Points on a hilly landscape, in no order, each with its height.
A climber steps from a point to the highest of its 2 nearest points, and stops where none of them is higher. Distance is the straight distance between rows; heights are no part of it.
<15> h=436: [ 18   4 -19   1 -11  -8  22  13  11 -16 -25 -19 -17  -2 -18 -42   4   1
 -14 -30  21 -10  21   6]
<435> h=731: [ -7 -20  -6  13 -21  -3  31 -14   6  -7   7  14  11 -21  -8  11  35 -13
  -8  31   8  42   8   5]
<319> h=519: [ -9 -16   9   2  19 -16 -16   9 -30 -10 -36  -7  -1  16  10  11 -34   1
  12  -4  -6  24  16   5]
<839> h=98: [ -6 -34  -3  24 -26 -31 -14  -3  32   6   3   3  10  13   6  30   7   8
  -1  18   6   6   8 -16]
<198> h=128: [ -7  58  -5  -5 -11  15   4 -33   9  10  16  23  12 -25 -13   9   0   0
  17 -14  11 -34 -16 -19]
<701> h=522: [  6  14   5  10 -10 -30 -21  23  21  13  -2  -1  -8  -6  -6 -34  13  26
  22   8   4 -37   1   0]
<924> h=281: [-21   1 -30  14   4 -41  -4 -27  -9   2   4   8  -6 -14 -16  13 -24 -16
 -16 -17  16  15  21 -19]
<541> h=464: [-22  32 -26  21   2   5   0 -24 -25   8   9  -8  -4 -27   8  22 -19 -11
  29 -19  18  13  -1  -8]
<95> h=362: [ 11 -32  11 -12 -23 -16  -2 -34 -34  -3   3  27  11 -12  38  44   1  33
 -28  19 -12  27   4  -5]
<307> h=562: [-16 -22 -19  34 -13 -12 -22  -1 -15   5  17 -21  16 -18   8  13   7  -2
  33   2   0  25   2   9]
<87> h=456: [  6   6   9  -2  -7 -20   7  13  30  -1 -26   9 -30   9  -3  12 -26  -4
  -4  20  -4  -3   0 -18]
<202> h=397: [ 21  -3 -19  -6  13  24 -15  12  16  13  11 -18  13  -1 -24  -8 -33 -28
  -4 -13 -22   8  12   4]
<773> h=271: [-20 -19  -1  -3  -4  22  24  -6 -16  -7  29   7 -18   8   9  21  -6   1
  -3  12 -25   8 -29 -32]
<292> h=506: [-25   5  -5   7 -20  -2  13 -30 -23   6  39  17  21 -28  10  19  29  29
  12   6   3 -15 -29 -31]
<137> h=431: [-25   7  -9   2 -22  -3  17 -24 -24  -6 -17  34 -24 -22  36  42  14   6
 -51  -9  -7  11 -28  -8]
<809> h=614: [ -9   6  -8  17 -29  17  27   1   8 -13 -16   6 -14 -10  16  10  10 -27
  -2  28   8  43   2  12]
<35> h=94: [-11  54 -25   1  -4 -12  13 -23  21   3  20  18 -21 -15   1   1   3 -20
  23  -5  33 -37 -14  -5]
<190> h=345: [ 19  -5 -15 -17  43   7  -3  28  -5   9  10 -29   4   6 -16 -35 -10 -23
  -7  -7 -19  -8   6  10]
<658> h=125: [-23  19 -17  10   6 -38 -15  14 -20   5  45   8   0 -12 -16 -11   1  -8
   7  17  -8   4 -15  -7]
<269> h=129: [ 11 -35   2   5 -26  -1 -11 -12  36   5  22  13   8  12  16  35   7  15
 -31  22  -1  23  -4  -6]
<185> h=531: [ -9  21 -13   5 -16  21   8 -42 -17   4  -9   5  -6 -30  10  43 -20   6
  -8 -10  23  11  -6 -19]
<776> h=398: [  0  -8   5  -5 -29   9  32 -32 -37  -8  -8  28 -12 -30  42  33  10  22
 -36  14   2  25 -14  -5]
<600> h=102: [ -3  12  35  -5  23 -12  21 -25  -3   2  -4  11  18   9 -35 -17  19   8
  -6 -11  -4 -16 -12 -21]
<578> h=369: [ 15  -9 -28  10  -6 -18 -13  22 -27  -7 -19 -26 -29 -13   1 -21   0  26
  31 -16   8 -12  24  10]
<372> h=307: [-32 -25  26 -23  -1  -8 -20  12  16 -17  -9  27  -2  37  32  44  -6  21
 -22   4 -17  12   2  12]
<613> h=360: [ 12  17 -34  10 -25   0  -3  19   7  -9  25 -11   3 -14 -24 -51  14 -13
   9 -16  -6  -9  12  22]
<452> h=440: [  5  16   4   2  19  28 -17  15  -9  17   6 -21  34  11  -4 -29  23  -3
   4 -18   2 -28 -14  23]
<584> h=177: [ 10  37 -12   6 -10  25 -14 -25   7  16  16   9  26 -24 -28 -11  -4 -13
   5 -19  -3  -9   8   4]
<561> h=24: [ 14  41  12 -15  26   8  -1  26 -10  24 -16  -3 -17  -8   4  -6  -2  -4
  24  23 -12 -41 -12  -3]
<184> h=314: [ 14  -3  17 -15   0  43 -21  17  37   5   6  -9  21  22   9   8  -1  -6
  30   4 -14 -13   4  23]
<717> h=457: [ -8 -35  -2  -1 -29  -9  -2  19  18 -41 -20   4   5  15  25 -15  12   3
 -18  -7  -6  39  18  34]
<834> h=238: [ -1 -16  14  -6   1  22  -2   1   3   2  44   3   1  18  -3  12   5  -2
   5   9 -25   4 -30 -11]
<859> h=267: [ -4 -33   8 -14  18  34 -12  16   0 -17   6 -28  11  24   9 -13   0  -8
  -2 -24   4  28   7  39]
<533> h=335: [-15 -12  37 -12   8   4   3  18  16 -16 -20   4  -8  37  23  19  -7  10
  14  13   0   9  -1  10]
<441> h=336: [ -4 -12  15   6  -2 -32  14   3   0 -24 -17   4  -8   3 -14 -39  11  -1
  23  15  -7  12  17   8]
<539> h=46: [ 17  23  17 -21  22  27  25  20  12  10 -17  -8 -11  12   1   3  -9 -24
  10  20 -18 -28  -9 -10]
<591> h=700: [-16 -17  22  -5  28  -7 -23  11 -41 -14   8 -11   9  12  -4 -21   4  -7
  31 -10 -11  18 -15  26]
<384> h=275: [  7  23  18   1   2   7  15   1  -8  -7 -28   1  -2 -15 -14 -32  -8 -11
  34   5  -8   9   8  11]
<777> h=144: [ 25 -22 -13  -7  21 -30 -17  17  15  11 -13 -23   0   1 -21 -23 -13  15
 -11 -25   2 -31  22 -11]
<54> h=196: [ 14 -23  37 -28   9  32  17 -21  -6 -14  17  17   0  20  17  12  15  15
 -24   4   1  23  -4  14]
<299> h=330: [-15 -35  19  -1  -9 -13  -1 -28 -25 -14   0  19  10  11  11  35   6  14
   4  22  -9  24  -4 -15]
<388> h=671: [  7  45 -17  -4   0 -11 -19  27  10  21  12  16  -5 -14 -19 -45   6   9
  -2   7  15 -40  -1   7]
<45> h=535: [ 10  39  -7  -9  18  11  -7  29  -9  16   6  -3  16   3 -16 -51  21  -7
 -11   2   7 -44  -3  19]
<498> h=228: [ -3  46   1   0  -2   7  -8  -6 -19   1  -1  10  23 -30 -21 -28  -5  -8
  27  -3  -7   9   2  12]
<567> h=452: [  6 -13 -17   4  13 -18 -15  23 -24  -1 -51 -21 -23   2  16  -2 -26  12
   2 -13   9  -1  26   4]
<899> h=342: [ -4  16 -17   8   7 -22  16  -7   0  -4  -9  -2 -24 -13 -25 -25 -11 -13
  -8 -20  23   0  23  -4]
<666> h=72: [  2 -36  12 -18  12 -24 -17  27   2 -26 -18 -16   3  26   4 -19  -3  23
  24 -14   2 -15  26  18]
<150> h=197: [  8 -17  -4   0  35 -16 -14  -5   4  22  10 -14  23  11 -30   4 -14   0
 -32 -28  -5 -12   3 -21]
<309> h=637: [-14 -20  -4  21 -16   1  10 -13 -13   3  12  -5  17 -26   5  18  34  -4
  29  22   9  32   1  10]
<723> h=3: [ 13  -1  13 -18  43 -11 -19  33  -4  12 -26  -9 -19  -8   9 -14  -7  14
  33  18 -10 -24   7   4]
<861> h=467: [ -5  17 -57  16 -19  -8   1  12   9  -1  34 -12 -12 -23  -7 -27   2 -26
  16 -16  14   0  18  11]
<454> h=622: [ 20   1   4 -19  -4  34   0 -30 -21  11  -6   9   3 -22  12  38 -31  17
 -38 -12  -8  19  -6 -18]
<371> h=514: [ 13  -3 -12  -6  14  38  -8  -3   0  17  -2 -10   2   2  -1  25 -32 -15
 -36 -16  -7  22  -3  -6]
<760> h=30: [ -8  -3 -17  30 -18  -5 -17  -5  12  11 -28  -8  -5   2  14  21 -10   3
 -29 -23  23  10   4  -1]
<916> h=60: [ -6 -10 -24  30 -33 -25  -3  -5  34   3 -10  -9   1  -9  -1   3   2   2
  -8 -13  31  -1  19  -8]
<493> h=75: [  1  28  17 -18  34 -12  27 -10  -6  14  -1   3  -1  -5 -28  -3  -2  -2
 -14  -3  -5 -46 -20 -38]
<186> h=207: [ 31   2  11  -1 -19  45   6 -36  10  17  30  12   4  -1  -2  15  14  14
 -15   3   0 -19  -7 -13]
<788> h=434: [ 18  29 -19 -14  34  19  -8  34  -4  18  16  -8   2   3 -16 -33   3 -36
 -10  16 -19 -36  -5  13]
<235> h=262: [ 34   1  21 -11   1  57  -8 -12  32  16  -1  -2  26  14   6  17   4   3
   2  -1  -7 -22   4   4]
<775> h=226: [ 12 -35  22  -1  15  31  -5 -19  -5  -4  13  -9  13  20  11  -4  23  11
 -18 -19  13  26   2  32]
<581> h=400: [ -9  15  -5  20  -1  33   6 -11 -25   9   9 -15  -5   2  -2   6   3 -15
  14  -7   0  13  -8   3]
<239> h=104: [ 12  12  16 -12  33 -18  20   3   4   7 -57  -8 -14   2  -4  -6  -9  -4
 -25   0  16 -26   5 -13]
<622> h=166: [  9   5  26  -7  -2  25  25 -15   9  -8 -19  24  -7  13   1   2  13  -1
 -42  -2   2  22 -11   1]
<160> h=44: [ -1 -30  10  -2 -12 -23 -29  32  14 -20  12 -17   3  14  10 -24   7  15
  44   1  -2  -5   7  25]
<507> h=243: [-16  -5  -9  18   3 -20  -5 -23  -4  10  19  -1  -1   4 -19  22 -11   1
 -15 -13  -1   1  -1 -33]
<377> h=656: [-13 -11  30 -23  28  -1 -25  24 -13 -11   6 -11  11   8   5   2 -18  -1
  46   5 -21   6 -11  21]
<536> h=302: [-13 -32  11  -2 -14  -6  28 -32 -12 -14  24  24  -2   3  -1  21  13  13
 -23  19 -11  10 -11 -30]
<166> h=382: [  9  -8  23  -7  -6   7  -3  11  46  -6 -14   5   4  22   4   4 -13   4
   6  12  -7   7   7   3]
<672> h=430: [  4   1  -2  20 -10 -35  -8   6  -4   1 -28  -7 -19 -12   1 -20  10  30
  34  -3  18 -28  19   0]
<621> h=156: [ -8  23  -7 -11  10 -10 -25  27 -15  15  43   6  14  11 -20 -18 -11  -6
 -11  16 -15 -11 -32  -6]
<694> h=588: [  1  -4  18 -15  28   3 -13   5 -23   5 -10 -12  11   6   4  24 -31   4
  26   3 -24   4 -11 -11]
<364> h=399: [-14 -46   3   1  -2 -23  -2   5  -6 -35  -6   4   2  25   1 -19   3  -9
  -5   2  -4  33  18  20]
<670> h=532: [-18   9   1  14 -19 -11  24  -7   6  -8 -19  11 -19   0   8  22  -3 -10
  -2  19  11  11  -8 -14]
<422> h=563: [ -6  -2  21   8 -24  10  21 -28 -14   0  16  12  19 -24   9  20  40  21
  30  29   0   8 -17  -8]
<425> h=101: [ 11 -38   4 -14  13 -35 -20  23  27  -6 -22  -8   2  38   1 -13  -7  19
 -15 -12   2 -25  27  -1]
<68> h=326: [ -2 -14  -9  16   5  32   7  18  -1  -3   2 -23 -15  23   7 -14   0 -24
   0  -7   0  20   2  24]
<468> h=130: [  7   1  26   1  23   2  23  -8   3   1 -34  -4   7  17 -10  -8   6   4
 -16 -11  11  -6   0  -7]
<329> h=73: [ 23  19   9 -29  35  12  26  20  19   1 -43 -13 -17   3   1 -17 -15 -31
 -15  15  -5 -14  10  -1]
<548> h=557: [ 11 -10  -1  12 -26 -11  14  18  11 -29 -44  -7 -10  14  12 -29  14  12
 -14 -20  15   5  18  18]
<229> h=198: [ -2  15   1  -6 -11  26 -21  16   9  10  49  11  18  23  -8  -2   7 -10
   1  18 -29 -23 -36   2]
<19> h=473: [-29  28 -11   3 -23  -6  27 -15   8  -8 -26  19 -33  -7  17  36  -6 -12
 -38  -3  16  -3 -30 -11]
<254> h=580: [-16   4 -40  28 -18 -22 -14   3  -7   3  25 -15  24 -32  -3 -10  13   0
  27 -18  16  10  11   9]
<926> h=95: [-17  35 -33   6   1 -33   8  -3  13   3  41  18 -25 -19  -8   3  -2 -21
  12   9   9 -13  -8 -19]
<102> h=167: [ 24 -13  -4  -2 -34  26   3 -29  13  15  35  12   2 -19   7  31   1   9
 -20  19   0  13   0 -16]

Call two points neighbours if one is among the 2 nearest of the other. Go from one point of each pair to the other, from neighbour to neighbour, staying as high as possible. Name the lowest point that can't be avoided.
<388> and <454> | <190>
<435> and <254> | <307>
<388> and <591> | <578>

Where does a climber stop that starts at each point below?
<578> | <591>
<198> | <548>
<622> | <454>
<666> | <548>
